Points, in no order, along strands that fork and pass close to each other.
(in the rows, 128 means zero)
Two points are linked if the straight distance between their rows is under 85.5.
Dem: [101 133 144 161 120 127 143 135 107 119 157 140 113  82 150 117 164 128
 212 114]
nek: [104 132 156 109 183 161 113 148  90  98 136 145  86 130 145 194 178 169
 127 162]
Nular: [ 99 109 122 125 120  99 103 144  91 133 103 140  96 108 104 144 116 163
  96 156]
ped: [183 108 117 133 115 182 139  75 156 144  97 110 158 118  97 100  91 180
  71 107]
sedo: [156 102 154  70 103  95  96 120  84 126 110 133 119  91  60 136  95 168
  81 167]
muvu: [124  95 102 104 162 110 120 129 150  74  86 162  97 143  93 185 111 162
 105 118]
vab: [144 170 120 138 117 133 164 121 170 120 137 112 160 148 143  84 117 105
 108 130]
Rut: [117 162 132 159  94  96 121 160 124 128 150 130 120 117 149  90 130  86
 188 132]
bigug: [ 98 136 125 153 128 137 144 118 123 131 161 135 134 112 152 112 154 123
 179 126]
Zepe: [137 181 152 126 152  85 108 236 106 129 160 127 124 137 172  97 139  63
 173 145]
varim: [125  59  86 128 152 137 133  98 164 111  97 149  99 153 127 194 107 167
 135  88]
sim: [131 123 135  98 130 169 100 104  97 108 120 126  91 140  99 135 143 182
  56 168]
zar: [134  86  88 145  87 115 147  94 139 145 126 136 119 122 149  98  93 122
 171  80]
segum: [103 123 141 125 111  84  91 169  53 146 147 134 110  87 143 136 138 131
 114 179]
Donu: [131 186 148 138 144 135 129 169 152 105 135 101 148 179 162 108 146  88
 154 145]
bilap: [104  86 124 142  70  46 100 154  73 135 139 143 125  62 140 170 131 125
 158 117]
Pez: [106 117 133 103 166 175 138 112 132  92 113 147 110 154 118 214 182 166
  85 139]
sobe: [140 153 129 168  96 133 140 139 187 108 137 124 142 158 162 102 151  64
 210  75]
Dak: [ 94 112 133 134 124  96 144 164  95 152 151 133  93  83 140 126 148 151
 125 125]
sif: [118 178 164 150 158 143 120 181 125 139 170 126 130 133 163 101 164  76
 191 134]
dofos: [114 119 118 162 119 214 132  93 130 155 122 127 174 152 117 153 167 129
  74 142]
vumam: [140 167 116 138  89  81 136 161 157 115 120 110 137 152 121  73  81  83
 143 133]
Bika: [129  72  97  96 145  84 114 121 129  89  79 158 102 120  75 184  77 164
 127 118]
zif: [120 163 116 141 101  94 117 176 136 126 124 121 126 134 135  73 115  71
 154 142]
gared: [106 104 125 105 147 122 128  93 133 135 116 127  99 129 109 154 125 176
  90 111]
mem: [ 99 131 158 136 157 129 134 148  91 118 161 133 104  77 159 144 171 156
 192 130]
takuz: [ 99  92 118 143 102  71  98 144  99 127 101 136  75  97 113 172 103 161
 122 140]
kupe: [118  82 122 134 119  72 130 107 130 160 111 110  93 104 124 143  78 155
 117  95]
fuvik: [164  99 155  82 144 132  98  98 139 105  81 125  87 124  52 169 114 185
  64 128]
Nesut: [124 106  96 147  85  99 147 132 143 146 150 142 125 103 143  91 111 105
 186  82]
gude: [105 133 140 118 150 137 131 162  84 157 165 144 101  87 150 125 160 158
 118 151]
Mif: [102 118 137 129 134 106 148 121 102  92 139 141  94 113 143 170 147 175
 132 137]
Soga: [139 137 141 109 143 162 125  68 146 161 130 110 166 144 101 127 128 124
  80 121]
Mus: [128 117 129  73 160 107 102 144 137  77 100 163  78 128  84 192 130 156
  75 142]
gafi: [129 174 124 125 133 102 150 167 166  90 128 119 145 172 150 100 127  76
 167 115]
Laza: [142 176 140 116 153 105 108 216 107 144 154 128 123 151 156  87 125  76
 133 169]
dele: [104 133 144 169 137 221 139 114 114 150 142 136 157 143 144 152 185 133
 112 162]
roben: [173 132 144  97 115 121 119  87 119 140 111 106 145 107  79  88  70 150
  92 142]
Zoto: [114 143 126 122 141 134 123  77 124 148 133 118 141 136 114 100 109 126
 114 133]
rolo: [ 99  77 103 160 118 137 141  89 162 130 122 137 101 131 150 168 146 157
 170  83]
Numip: [127 127 130 152  96  54 114 161 148 144 141 131 115 118 139 100 129  42
 195  64]
bozu: [152  66  90 139 111 162 169  66 161 129 115 123 151 142 145 144 104 160
 109  88]
Sive: [139 166 132 111 162 200 118 139  99 138 172 146 156 146 146  99 173 113
 118 168]
Foga: [110 131 143 153 101  69 108 142 129 157 153 123  95  91 149 111 137  71
 193  74]
lozig: [127 110 130  90 125 111 100 160  45 124 149 158 104 103 132 136 150 154
  94 185]
Rufil: [156 120  96 139 110 138 135 110 201 114 105 115 163 183 150  95  81  73
 178  75]
kuv: [131  98 111 120 153 142 128 121 178  80  69 148  99 158  90 193 125 173
  87 126]
kabid: [117 110 149  88 133  75 116 151  80  98 136 147  91  98 128 192 132 163
  87 162]
tam: [154 170 143 102 146 141 125 180 112 142 154 131 126 154 157  68 132  91
  94 169]
zas: [129 126 140  78 163 138  99 151  47 115 163 148  91 115 140 139 163 154
  92 172]
zaket: [172  98 119 110 122 158 134  84 141 119  89 116 128 113  71 122  95 197
  67 114]
minob: [165 154 123 139 108 104 153 130 176 121 115  93 147 150 134  78  78 108
 118 125]
peki: [144 129  96 156 104 132 140 115 189 111 135 129 156 168 154 101 108  58
 207  61]
dako: [167 120 103 132 121 138 135  78 165 139 108 111 164 141 116  78  56 124
 142 101]
mubo: [139 166 145 162 105 104 123 173 166 104 138 131 112 126 153  88 161  62
 224  84]
pom: [137 144 129 162 118 142 139  89 187 146 123  99 169 179 140 124 115  71
 148 106]
Ferol: [123 132 141  78 171 168 105 133  71 104 149 153  94 135 135 160 181 161
 106 170]
Nites: [124  79 112 134  81  52 100 120 100 165 110 128 137  73 109 145  78 125
 153 109]
Terad: [ 86 100 131 167 138 157 155 105 141 123 135 135 107 121 155 177 171 158
 179  97]
petut: [126 187 162 145 153 141 136 203 172 111 112 104 135 194 162 123 172  68
 181 124]
fumir: [125 110 142 106 150 170 136  60 136 140 118 115 152 147  93 168 149 159
  69 125]
teve: [117 136 109 130 102 140 151 146 108 125 149 135 119 104 135  85 143 143
 109 155]
zaz: [108  93  90 157 126 195 158  95 145 107 112 145 149 137 129 174 159 164
 112 115]
gatu: [107 106 109 147  95  88 144 146 107 138 155 135 114  86 136 112 128 118
 152 110]
vol: [ 88 135 140 129 158 163 131  69 129 144 143 129 151 156 139 167 166 142
 119 132]
bok: [108 131 130 138  86  55 113 190  82 156 160 136 141  73 145 130 131  80
 165 129]
retas: [193 123  97 158 113 176 152  87 165 141  95 108 166 133 117  68  49 135
 117  93]
Noro: [123 101 108 125 103  52 117 119 110 153 132 136 148  93 109 115  72 101
 157 111]
dez: [108 130 119 168 127 154 139  69 161 156 130 115 160 155 139 126 132 109
 149 106]
Lut: [125  81 126 124 148  92 123 105 134 137  95 128  90 122 102 167  94 187
  95 106]
Mes: [120 152 155 129 119  77 122 123 128 148 152  95 107 125 149  99  99 102
 109 128]
mazud: [132 158 143 149  97  47 105 205 133 126 131 124 123 106 138 112 134  37
 200  95]
Vem: [143 178 119 117 156 147 146 161 176 119  98 114 164 185 111  93 134  82
 100 122]
zipi: [103  98 110 136 130 141 135  75 146 144 103 127 117 144 120 152 115 166
 122 121]
zin: [ 97 124 100 138 123 171 150 103 117 106 132 143 126 128 128 145 162 178
 114 143]
fug: [ 98 135 160 137 163 171 139 128  98 118 154 129 124  99 165 153 174 162
 172 144]
Zediv: [141  94 116 117 141 178 130 102 169  93  77 133 126 140  79 199 142 179
  60 121]
fer: [191 120 108 156 106 195 139  65 171 136  91 107 190 143 112  92  79 139
  88 109]
dogo: [108 153 143 151  96  85 117 180  95 148 169 134 128  84 148 103 149  78
 197 137]
kimo: [148 110 151  77 101 100  94 127  65 124 131 133 107 109 110 132 122 159
  78 180]
mefa: [136 157 157 107 168 138 122 167  70 149 184 137 115 103 166 109 158 125
 131 163]
vopag: [ 92 109 139 142 112  66 120 175  63 121 141 142  98  64 150 183 146 136
 161 129]
zopu: [115 112 130 118 133 134  95 132 104 112  92 138  86 126  93 136 124 183
  77 170]
Gigov: [121 168 131 106 149 174 123 102 103 128 152 139 149 140 133 105 163 130
 103 158]
tose: [188 152 127 112 116 140 136 101 146 121 107 108 167 123  85  66  72 124
  94 140]
bur: [129 180 166 130 171 130 126 175  93 153 185 126 119 101 177 102 155  93
 170 151]
nonik: [105 139 164 138 119  99 126 102 124 159 145  94 102 129 163 127 122 133
 108 134]
Nal: [107 115 133 108 155 180 125  82 125 130 126 141 139 151 111 195 187 158
  89 134]
Rofiv: [156 138 145  90 118 107 121 117 105 143 134 120 129 115  96  89  91 136
  73 157]
pubu: [103 115 137 115 137  78 124 149  80  96 138 137  86  95 146 191 145 156
 134 141]
kov: [153  89 101 121 129 170 138  82 155 107  82 126 125 128  90 159 114 194
  74 117]
vove: [180 166 127 112 138 171 137 106 175 125  90 101 186 158  82  85  93 105
  83 125]
buval: [113 139 140 121 113  81 118 181  54 159 163 140 122  76 147 117 138 108
 136 159]
rek: [ 97 112 140 154 152 170 154 123 128 105 137 142 115 123 152 182 188 176
 166 136]
Zeki: [107  57 104 136  89  53  99 133 109 136  92 145 103  89 106 172  82 149
 151 112]
nov: [145  65  93 144  97 141 142  71 155 133 118 130 133 145 160 116  78 140
 152  83]
birav: [161  80 113 104 123 104 119  90 110 134  89 134 123 101  59 128  63 182
 114 119]
kup: [ 99 172 145 153 146 153 132 125 136 142 168 120 146 136 156 109 162  98
 185 132]
Zetiv: [169 184 131 112 142 171 125 138 171 118 103 105 181 173 104  83 122  87
  63 141]
piz: [135 153 106 135 148 155 163 157 204 121  96 108 184 190 128 120 135  70
 133  99]
Ziro: [143 160 144  99 114  73 119 173 108 151 147 126 132 114 122  87  99  82
  94 163]
mupes: [141  68  92 101 124  78 117  96  99 111  95 144 118 100  85 153  71 170
 134 123]
boga: [126 134 143  95 139 165 102  98  89 137 137 134 121 138 120 113 148 153
  69 161]
zedog: [133 167 159 123 128  63 127 173 118 142 150 104 129 125 154 101 102  81
 118 127]
gibu: [140  73  85 144 119 189 160  82 159 117 103 132 154 138 120 170 125 168
  89 105]
lasoz: [116 124 111 117 129  84 126  96 121 144 134 129 134 113 101 108  99 130
 137 122]
tabiz: [134 145 113 154 131 136 158 175 216 122 103 107 156 186 143 122 139  65
 161  76]
Kodap: [114 175 119 155 136 188 153 125 161 130 141 113 179 171 146 117 159  86
 129 135]
Tob: [151  89 139  72 133  92 104 112 111 110  88 137  95  97  66 170  96 175
  76 135]
Nela: [105  63  89 149 125 162 128  77 157 132  93 132 105 156 125 167 120 165
 148  91]
mele: [111 109 101 145  96 141 155 120 125 116 135 136 116 108 136 113 138 167
 121 129]
tezun: [123 153 157 148 163 219 133 134 107 146 169 134 165 124 162 129 186 129
 130 170]
nevo: [142 172 136 120 129 127 142 151 145 151 139 113 142 141 133  74 120 100
  89 142]
situ: [126 172 169 159 152 135 144 173 184 123 139 109 146 159 156 127 174  68
 204 100]
dalo: [111 115 137 105 147 133 156 124 131  89 134 135 102 124 137 191 169 183
 102 136]
ruze: [130 191 150 158 142 180 141 154 150 118 148 117 184 183 167 130 167  80
 161 152]
lupev: [156 172 144 105 172 182 117 174 109 145 170 132 139 163 165  93 162  98
 113 170]
vis: [127 173 148 143 120  90 118 211 149 106 125 124 104 136 145  92 157  51
 207 103]
geza: [107 147 124 151 135 175 141  84 140 151 143 125 181 162 132 136 156 108
 137 131]
ral: [145 143 141  97 113 114 114 153  93 150 159 131 124 107 124  87 115 125
  77 171]
ribeg: [144 123 102 150 115 149 132  83 182 142 110 106 164 176 130  93  76  91
 154  97]
kizu: [173 118 128 115 113 115  99  88  99 135  93 126 134  93  44  97  53 174
 112 140]

Follow the links from the first point to the second, and from the first to the third. Name the last point that the two ways share.
sobe; zin; ruze | ribeg
retas; Nular; bilap | Nal
vove; Rufil; bozu | kov
tezun; gafi; dalo | Nal
mubo; gafi; pubu | geza
Rufil; zedog; Zetiv | roben
vis; kizu; fumir | ribeg
piz; Nesut; mele | gibu
mele; Donu; Dak | gibu

A fork is a point with three links. Follow the links from the first point to the second and name the forks in between, in order.
bigug; tose | gibu, kov, muvu, roben
dalo; Noro | Nal
tezun; geza | Sive, Nal
mefa; roben | gibu, kov, muvu
dofos; Tob | Sive, tam, lozig
kimo; zif | lozig
roben; Zoto | muvu, kov, ribeg, geza, Nal

A fork is a point with three links, a tip a point with one. Leave the first point through the second and follow the links. Name the first fork or tip that comes.
takuz; Zeki | Nal
vab; minob | lozig
mefa; bur | Nela
mem; Dem | gibu

Name the points in between on the shortest way along the links from the first point to the second, in order.
Gigov; segum | Sive, lupev, tam, nevo, vab, minob, vumam, zif, Rut, dogo, bok, buval
piz; mupes | Vem, Zetiv, vove, tose, roben, kizu, birav
rek; Dak | fug, mem, Dem, bigug, kup, sif, bur, mefa, gude
tose; peki | roben, kizu, birav, mupes, Bika, muvu, kuv, Zediv, kov, zaket, ped, fer, retas, dako, ribeg, Rufil
ped; mefa | zaket, kov, gibu, bozu, nov, zar, Nesut, gatu, Dak, gude
dele; Zoto | tezun, Sive, Gigov, boga, sim, zopu, Nular, takuz, Zeki, Nites, Noro, lasoz
